A landscape with many valleys, sampled at points; each row gives a point and its height.
From any point a ball takes the steepest step (drop divided by distance) to one of its 2 nearest points. It stops when none of these is lower. Distance is the straight distance between rows; heights are no part of it.
keles: [136  86 115 163 100 177 125 174 176  87  68 123 137 148 140 133  88  82
 127 100 127  97 130]  h=58.5
bimat: [128 167 159  96 125 109 113  83  80 115 115 158  97  86 139 150 126 132
 130  91 166 184  95]  h=39.1
nira: [ 95 127  69 187  66 122 159 104 105  62 117  88 175 164 149 133 152 104
 140 139 127 145 149]  h=39.2
Safo: [167 124 126 101  98 122 145  83 109  95 196 130 108 122 117  97 126 114
 128 117 117 106 124]  h=34.9
rek: [153  83  94 114 180 134  81 103 132 148 154 143 136  96 148 140 127 193
 123 115 146  94  97]  h=22.1
paten: [121 169  84 114 165 166 137  93 151 156  88 124 158 104 133 112 137 133
 114 108 106 162 107]  h=50.9
famuz: [127  97 105 113  84 168  85 126  61  61 120 149 127 125 128 161  87 155
  86 125 127 145 173]  h=30.8
Rugu: [139 142 100 121 156 124 115 127 155 141  80 151 129  66 172 116 163 115
 101  85 106 143  91]  h=54.7
nisa: [132 112 112  93 137 168 135  90  80 165 153  98 138 108  79 116 116  99
 125 165 139 108 142]  h=40.1
famur: [108 150 137 161 116  82 122 128 126 107  87 165 159 128 105  89 154 158
 196  91 143 156 161]  h=34.7
Nele: [181 143 102 122 160 155 129 100 123 113 168 148 139 103 137 107 124 140
 146 104  91 109 106]  h=30.7
Mez: [114 119 157 114 185 107 134 137 138 148  98 111 142 118  95  84 124 163
 116 144 136 105 147]  h=30.9
zisiz: [137 119 129 103 160 104 132 118 109 191 151 127  61 114 165 145 185 176
 112 120  79 130 107]  h=14.2
Luvu: [114 128 102 107 112 175 130  68 128 163  84 120 115 173 122 144 110 114
 119 155  95 135 118]  h=45.8
Petek: [ 69 119  79 177 110 156 123  97  95  80  95  88 185 134 166 148 129  92
 140 144 160 130 131]  h=37.6
rifi: [153 121 135 129 116 149 120 140 105  57 156 163 148 168 104 152 105 129
 132 118  92 121 144]  h=41.3
memi: [134 104 132 114  92 153  99 147  60 123 195 105 153 146 145 132 144  68
 138 173 117 143 215]  h=44.7
pobe: [179 142 130 149 173 123 104 186 171 127  99 160 156  95 120 104 145 152
 154  66 119 114 129]  h=17.3
bupeb: [105 107 129 161  82  33 136 115  99 146 157 124 132 130 107  65 168 155
 138 153 163 148 161]  h=28.3
zinus: [129 123  86 181  67 127 153 125 106  54 149 101 188 197 108  90 146 112
 114 133 162 155 172]  h=40.8
Muf: [146  96 123 117  90 138  68 157 135  85 112 132 120 135 119 136 132 104
  78  81 101 111 115]  h=43.3
daki: [151 151 150  95 139 138 142 153 117 178 126 125 102 112  98  83 152  94
 160 164 146 136 156]  h=36.0
Tizaf: [135 149  95 125  93 118 129  87 130 152  94 112 117 170 148 101 121 116
  94 186 136 134 129]  h=42.2
boz: [166 133 130 139 112 150 143 144 123 113 142  82 171 146  98  66  89 117
 121 159 153  94 166]  h=23.5
nuz: [107 151 182 105 168 120 184 114 133 139 174  97 106 112  62 100 149 141
 140 137 125 132 147]  h=40.6
revir: [173 129 104 145  73 156 142 148 101 121 142 116 134 154  87  75 113 106
 152 168 169 153 206]  h=20.4
todot: [101  79 133 126 134 145 116 137 128 144  62 136 121 179 105 187 112 151
  85 147 136 117 110]  h=65.6
vurek: [123 130  80 133 113 144 161 125 192 185 142  97 140 125 168  43 137  79
 142 167 132 124 140]  h=49.9
peve: [182 143 174 143 113 124 130 172 133 117 133 137 124 134 135 118 126 108
 185 139 112  89 133]  h=65.2
vor: [187 178 150  83 149 131 105  92 104 134 117 181  87 114 126 148 145 136
 107  95 108 159 101]  h=43.4
Lurik: [123 104  86 133 111 103 153  84 145 153 127 123  81  59 165 103 104 125
 122 122 136 136  89]  h=40.7
Falef: [102 150 127 131 228 162 186 138 151 195 165 109 118  85 149 154 127 146
 133 164 123 135  76]  h=27.8
Refu: [130 155 113 149 161 106 177 134 191 139 115 175  94 116 136 162 155 155
 135  80 101 171  93]  h=51.8
fovan: [138 130 136 155 103 170  98 216 191  76 101 108 132 138 107 161  65 103
 126 109 150  90 118]  h=60.8
Sivop: [164 108 182 128 136 140 147 164 132 141 187 114 133 143 130  89 135 133
 170 120  82  88 153]  h=64.3
Zavud: [128 168 157 139 158 116 140 155 159 121  90 128 141 143 103 149 146  98
  95 101 122 126 102]  h=23.6
Kareb: [113 113 174 188  91 153 110 206 151  67  89 131 106 146 104 197  63 105
 166  96 163 122 127]  h=62.4
Dasa: [126 129 162  83  96 184  78 164 132 106 103 154 109 148 112 189 120  97
  78  93 127 153 117]  h=38.0
Buko: [130  98 115 119 197 134 125 146 133 158 140 113 160  80 110  90 121 170
 131 104 144 100 118]  h=27.1
Fosev: [120 102 106 141 144 132 101 148 159 137  83 118 146 113 167  86 166 103
  98 101  97 100 108]  h=58.0
Dur: [123 107 114 183 113 149 167 146 173 112  86 130 122 165 121 136 103  93
 168 151  94  90 133]  h=55.6
samaz: [164 151  80  97 117 199 138  77 140 114 121 136 144 147  75 113 121 135
  87 124  85 126 158]  h=54.8
tago: [129 128 146 118 146 160 165 181 196 135 177 136 107 147 135 109  92 162
 107  66 110 139 101]  h=36.1
babi: [123 162 130 106 134 109 126  48  82 119 131 124 110  93 125 113 122 165
 113 107 137 137 105]  h=41.7
per: [160 128 128 144  78 133  75 179 114  50 115 148 161 145 142 152 119 116
 108 126 100 125 165]  h=44.2
potik: [122 125  78 145 106 122 116  70  87 111 125 111 178 105 145 115 117 106
 169 158 171 120 148]  h=35.9
vuv: [140 130 139 109  81 122 110 130  71 123  90 148 137 124 159 149 105 109
 170 187 145 145 201]  h=31.1
bak: [123 159 155  83 140 122  74 107 119 139  90 135  93  99 125 178 129 143
  81  62 163 162  68]  h=34.3
lokap: [139 120 112 159 113  46 135 125 128 116 180 144 133  92 121  80 149 164
 173 129 148  94 147]  h=30.1
Pobi: [105 120  85 140 102 127 148  62 163 171 149 115  80 130 168 133 129 100
 138 149 107 148 110]  h=44.5
mutin: [104 144 115  97 215 159 153 111 143 153 200 126 135  88 159 137 129 147
 106 123 100 157  88]  h=32.8
pofug: [116 121 152 128 154 138 102 129 122 138 165 168 121 151 129 165 110 127
 209 137 149 102 109]  h=67.0
bedes: [109 170  71 130 124 136 174  77 173 189 133  96 140  93 174 106 127  73
 145 157 130 163 107]  h=47.6
rodo: [131 139 154 154 131 115 121 142 136  60 108 162 149 178 127 166 104 152
 142 117 134 121 123]  h=38.8
Kufak: [104 148 185  79 165 117 133 130 143 182  91 121 127 115 104  82 161 123
 135 136 164 144 150]  h=34.0
gozab: [140 137 171 117 160 117  68 186 130 101 101 161 158  98  94 145 142 140
 157  76 150 120 104]  h=10.4
Mudam: [125 155 176 120 144 100  89 192 163 127  98 158 110 142  96 190 117 144
 148  72 137 145 109]  h=17.7
Robu: [210 147  86 150 170 125 120 143 147 118 120 163 136  70 153 129 133 169
 135 103 108 102  93]  h=24.6
Zavi: [ 62 105 141 149 141 130 140 128 148 127  69 135 139 149 118 162 104 107
 114 123 175 122 113]  h=64.2
Rudo: [124 164 142 104 148 149 172  87 139 178 143  99 114 108  87 100 122  83
 145 164 146 126 144]  h=38.1
revu: [133 121  97 162  96 114 130 173  77  85 145 108 192 178  89  74 171 104
 100 152 188 166 198]  h=41.9
Zaze: [123  93 112 137  71 108 150 109  76 137 171 112  89 142 119 113 131 110
 123 158 162 144 165]  h=25.2
luk: [ 66 117 135 110 131 144 135  69  76 170 125  48 141 115  76 131 155  99
 107 175 148 115 145]  h=41.6
tupe: [108 139 129 102 155 119  86 147 125 127 110 125 135 114 131 212 161 139
 105  69 176 130  63]  h=28.7
suvos: [ 97 139 145 149 142 101 112 135 139 104  71 167 173 152 114 165 154 159
 154 102 140 144 138]  h=36.7
manib: [106 120 132 129 218 169 177 131 164 156 135 112 128  94 123 154 159 104
 124 100 146 110  56]  h=22.7
zod: [196 152 156  96 124 113 120 106 108 140 111 174  58  82 167 160 127 104
 126 139 129 113 109]  h=47.9
ras: [143 137  96 167  93  80 154  99 140 131 110 156 122 110 114  72 119 157
 170 125 143 141 138]  h=32.2
Petuk: [ 98 130 175 130 156 102 197 160 164 146 162 144 115  79 132  99 135 157
  81 127 112 153  99]  h=45.3
nidef: [127 107 112 103 110  93 116 116 131 153 102 110  44 122 213 158 117 129
  95  87 111 136  53]  h=31.7
Zum: [145  89  97 169 126 116 105 135 128 105 101 133 148 119 136 110 171 107
 148 128 106  69 141]  h=60.5
sabuv: [171 100  93 139  85 158  94  99  69 107 110 133 153 109 159 109  86  92
 146 171 146 122 177]  h=33.9
tuvas: [151 130 101 158 126 137 156 126 203 165 120 113 125 159 171 100 121  92
 171 180 106 104 134]  h=52.3
kito: [163 146 129 115 123 125 106  88  64 132  59 132 105  96 141 148 104  96
 121 141 141 103 112]  h=51.0
Nav: [116 137 172 110 156  75 127 142 155 115 170 163 144 135 139 106 103 193
 125 129 133 122 120]  h=37.2
Fele: [160 160 143 136 131 132 143 143 177 102 125 170  73 156 152 151 139 109
 162  67 112 167  84]  h=54.9
denur: [107 172 121  97 169 132 120  67  84 144 160  99 158 105 118 135 147 154
 114 130 107 114 106]  h=44.6
sise: [127  75 111 153  64 131 135 127  92  71 112 117 123 137 120 143  94 159
 123 152 114 116 186]  h=26.9
Pilu: [126  93 130 157  50 123 162 146 106 110 152 129 108 176 114 117 127 123
 137 182 127 152 199]  h=23.4
dupi: [112 108  98 152 169 112 113 134 160 120 171 131 156 120 164 141 137 153
 125 110 116  78  72]  h=28.0
nas: [153 137 131 139 160 115 148 170 200 135 187 151  83 115 153 144  80 182
 126 114 115 145  91]  h=40.9
bufu: [102 138 150 168 171 105 198 182 194 139 132 159  76 103 148 143 144 169
  79  95 103 172  95]  h=48.4
Robab: [ 62 117 144 115 133 172 131 130 101 142 121  93 154 152  97 157 149  79
 132 161 134 123 160]  h=42.7
tafun: [127 104 119 100 108 107 103 100  96 160 139 144  67 143 188 163 139 151
 122 113  88 127  87]  h=23.3
nazan: [ 96  95 144 108 110 143 121 129  44 126 129 106 158 140 137 131 175  74
 112 179 139 135 190]  h=43.7
nuges: [134 138 175 151 119 163 178 180 170 131 159 110 105 152  84  72  71 156
 111  58 128 121 123]  h=31.9
mopaz: [125 153 189 143 157  96 199 167 155 138 155 115 113 125  87  89 140 159
 135 113  85 127 138]  h=42.8
lafol: [156 107 139 138 148 102 133 149 149 166 180 113 127 130 130 147 157 118
 179 171  74  69 157]  h=63.2
Zorin: [ 96 120 110 134  52 102 137 105  57 120 135  80 107 129  90 136 148 123
 158 158 156 171 211]  h=26.6
megul: [101 128 147  96 111 132  94 113 115 131 138 132 136 144 169 119 138 114
  76 119 135 147 109]  h=30.0
gik: [ 91 105 138 104 163 154 107 123 148 147 190 143 135 134 155 119 135 136
 100 104 124 124  90]  h=32.6
sol: [105 102 123 100 123  98  94 113 107 159  61 111 126 138 104 157 106 171
  45 139 121 112 124]  h=67.5
zis: [145 118 126 138 160  96 106 128 111 149 120 118 153 104 118 131 171 132
 176 146  95 100 147]  h=62.0
feb: [180 102 131 123 155  87 117 134 107 174 138 124  75  79 168 182 168 156
  72 125 104 102  82]  h=24.5
nozi: [129 110 116 120 101 129 115 142  80 120 226  98 153 142 101 114 114 105
 191 171 143 128 213]  h=45.9
tonit: [119 120 122 133  67  94 122 117  52  97  92 129 124 131 144 135 150 136
 171 171 116 163 237]  h=28.8
susa: [113 156 158 103 166 100 118 132 158 168 147 134 155 143 150 124 112 158
 168 183 126 103 128]  h=34.8
mebi: [ 91 149 189 112 156 123  79 195 161 117 122 154 103 140 128 205 148 120
 126  74 171 147  49]  h=24.1
zubi: [102 143 126 146 194 158 175 138 177 144 122 105 151 155  91 168 169 130
  93 102 113 123  81]  h=16.3
rab: [142 121  99  97 117 225 115 119 106 115 121 146 112 176  99 159 114 107
 104 139  77 142 133]  h=50.5
zup: [113 124 152  81 102 156  75 128  86  93 114 158 118 175 132 158 106 146
  68 117 115 166 141]  h=33.8
gifez: [ 87 173  99  93 156 155 105  63 113 117 113 129 183 133 123 100 139 160
 112 116 101 167 111]  h=47.7
sefo: [ 82  91 135 140  95  80 133 105 108 157 149  97 103 124 112  92 179 102
 140 146 132 131 149]  h=26.8
tumet: [155 115 148 145 154 133 110 147 113 139 136 138 132 117 121 124  84 113
 161 141 150  84 105]  h=66.1
pesim: [ 85 104 176 160  86 113 121 177 151  89  66 121 127 141 117 162  94  80
 125 115 176 133 114]  h=63.4
miv: [ 98 145 111 107 117  75 102  89 129 139 143 117 189 167 161 116 135 173
 147 181 112 110 131]  h=37.3
res: [110 150 112 113  90  92 140  92 156 129 110 110 160 184 132 128  96 170
 112 181 136 133 143]  h=39.6
raku: [177 127  94 123  92 127 144  81 138 117 170 150  89  91 153  99  98 122
 113 132 146 153 105]  h=37.5
Zub: [176 157 143 143 117 138 158 175 167 109 145 105 129 128 112  66  66 142
  92 115 141 108 131]  h=27.4

Where does a ball stop that starts at each point below?
pesim: gozab
peve: gozab
kito: gozab
memi: rek
zod: gozab
Refu: rek
